Each row is a point on a landscape with many valleys, with its height.
From any point a ball rolls to the lowest of the 5 points nearest to it. It stops when none of these is lower. Distance is the straight distance between rows; heights are no part of it.
pomu: [-24   1   3 -19   0  12  -9   6   3]  h=5.58
Pul: [  2 -22 -27  14   2 -33  18  14  -4]  h=2.29
dez: [ -4  35  43 -19  -1  35 -35 -18  -4]  h=6.23
gef: [ -2 -15  23  -5  -4 -16  -8 -32 -34]  h=2.09
vugu: [ 15 -32 -15   9  -2 -38  11  -5 -24]  h=1.71
bitoz: [-31  11  -3 -16  -3  15  -8  20   8]  h=4.00
vug: [-30   5 -57  35  12  -9  57  48  42]  h=3.56
tos: [ 15 -22 -47  30   7 -31  43  22  18]  h=2.32
bezu: [ -8 -15 -36  20   6 -24  27  26  11]  h=2.43
muzat: [ 18 -34   5   8  -4 -39   4 -28 -37]  h=1.62
fudi: [ 13  69  58 -17  -4  38 -47  -7   5]  h=4.14
voma: [-19 -10 -35  23  11 -20  28  36  26]  h=2.74
seb: [-19  33  13 -27 -13  32 -22   6  11]  h=5.20
Kuge: [ 20 -27  38  -4  -1 -16 -15 -52 -48]  h=1.93
pevu: [ 11  98  65  -3   2  31 -50  17  21]  h=4.15
Dunil: [-33  -9 -17  -3   4  -6   3  25  10]  h=2.44
lome: [ 16  47  57 -14   3  43 -42 -37 -12]  h=5.14
Bemo: [-21   1  15 -16  -5   8 -22 -11  -5]  h=7.09
dav: [ 22 -19 -61  44  -1 -25  57  25  30]  h=1.91
tuno: [-52  29 -43   0   9  35  27  62  63]  h=3.14
Miba: [ 25 -29  64   6  13  -4 -18 -80 -58]  h=2.25
zoti: [ 55 -47 -76  30  -2 -23  60  -1  17]  h=1.80
ludod: [-37  13 -17 -15   2  20  -6  29  21]  h=3.20
duna: [-23  65   7 -29 -13  41 -27  45  44]  h=3.34
Tez: [ 43 -47 -23  10  -8 -46  11 -21 -25]  h=1.17
sego: [-16 -19 -20   7   5 -15   8  15   0]  h=1.49
sem: [  3 -13  45  -4   0  -7 -10 -56 -42]  h=2.08
vomud: [ -7  -8  33  -5  -2  -6 -19 -29 -23]  h=2.98
tudos: [-34  45  -4 -25  -1  34 -17  45  41]  h=3.43
Sekod: [-42  12 -44  14  12   1  29  52  37]  h=3.00
Bavo: [ 15 -36 -32  17   1 -28  21  12  -5]  h=2.18
kugo: [-17  17  27 -22  -7  29 -27 -10  -1]  h=7.81
zaso: [-16  -8   8 -11  -2  -1  -8  -6  -7]  h=5.31
Pom: [  6  23  54 -13   5  34 -35 -42 -18]  h=4.13
let: [-34  -2 -34  15  10  -7  25  37  22]  h=2.84
Lidek: [ 69 -66 -79  24   2  -8  60 -12   2]  h=3.41
por: [ 35 -31  60   7   6 -14 -14 -79 -64]  h=2.10
pibas: [-16  -8  20 -15  -2  -2  -8 -17 -16]  h=4.47
Pup: [ 38 -51  29   3  -6 -39  -3 -56 -55]  h=1.77
zezik: [ 24 -30 -41  19  -2 -30  34  16   0]  h=2.42
Divor: [  1   2  57 -12   9  18 -26 -54 -34]  h=2.78
Tiniz: [-12  72  18 -27 -15  35 -39  39  39]  h=3.48
vofi: [ 56 -55 -56  23   1 -38  33  -6  -7]  h=2.19
nefud: [-17  51  11 -26  -9  37 -29  32  29]  h=1.74
Kug: [  6  88  55 -18  -6  38 -48  20  24]  h=4.04
gevu: [ -8 -20  -4   2  -3 -20   2   0 -16]  h=2.66
Nuki: [ 40 -39 -57  33  -3 -27  49  13   9]  h=1.92
buni: [ 66 -64 -42  14  -1 -42  25 -23 -24]  h=1.76
sovot: [ 10 -18  54  -2  10  -7 -13 -66 -48]  h=2.07
gube: [ -2  68  40 -27 -13  40 -39  12  19]  h=3.72
teka: [-43  21 -23 -12  -2  24   4  44  38]  h=3.12
Kufuv: [-40  10 -30   3   8  13  15  46  31]  h=3.01
Vap: [-52  20 -48  14   6  23  36  61  54]  h=3.08
tenip: [ 31 -37  48   6   1 -24 -11 -68 -56]  h=1.75
difo: [ 47 -47   2   8  -9 -51   1 -36 -38]  h=1.53
tomiv: [ -5   2  44 -16   1  18 -23 -36 -22]  h=3.71
Ranik: [-38  43 -26 -18   0  41  -8  63  53]  h=3.51

Where does a ball stop that starts at each point below?
kugo: tenip
vomud: tenip
zezik: zoti
Pom: tenip
zaso: sego
Kufuv: sego
Sekod: sego
pevu: nefud
lome: tenip
ludod: sego
fudi: nefud

Call two points neighbours if one is among the 5 nearest of the other. Go from one point of each pair to the other, from neighbour to neighbour, staying as low as possible. Name the highest point that can't be avoided.
sego / nefud: tudos
tenip / Tez: Pup
tenip / sego: Bavo
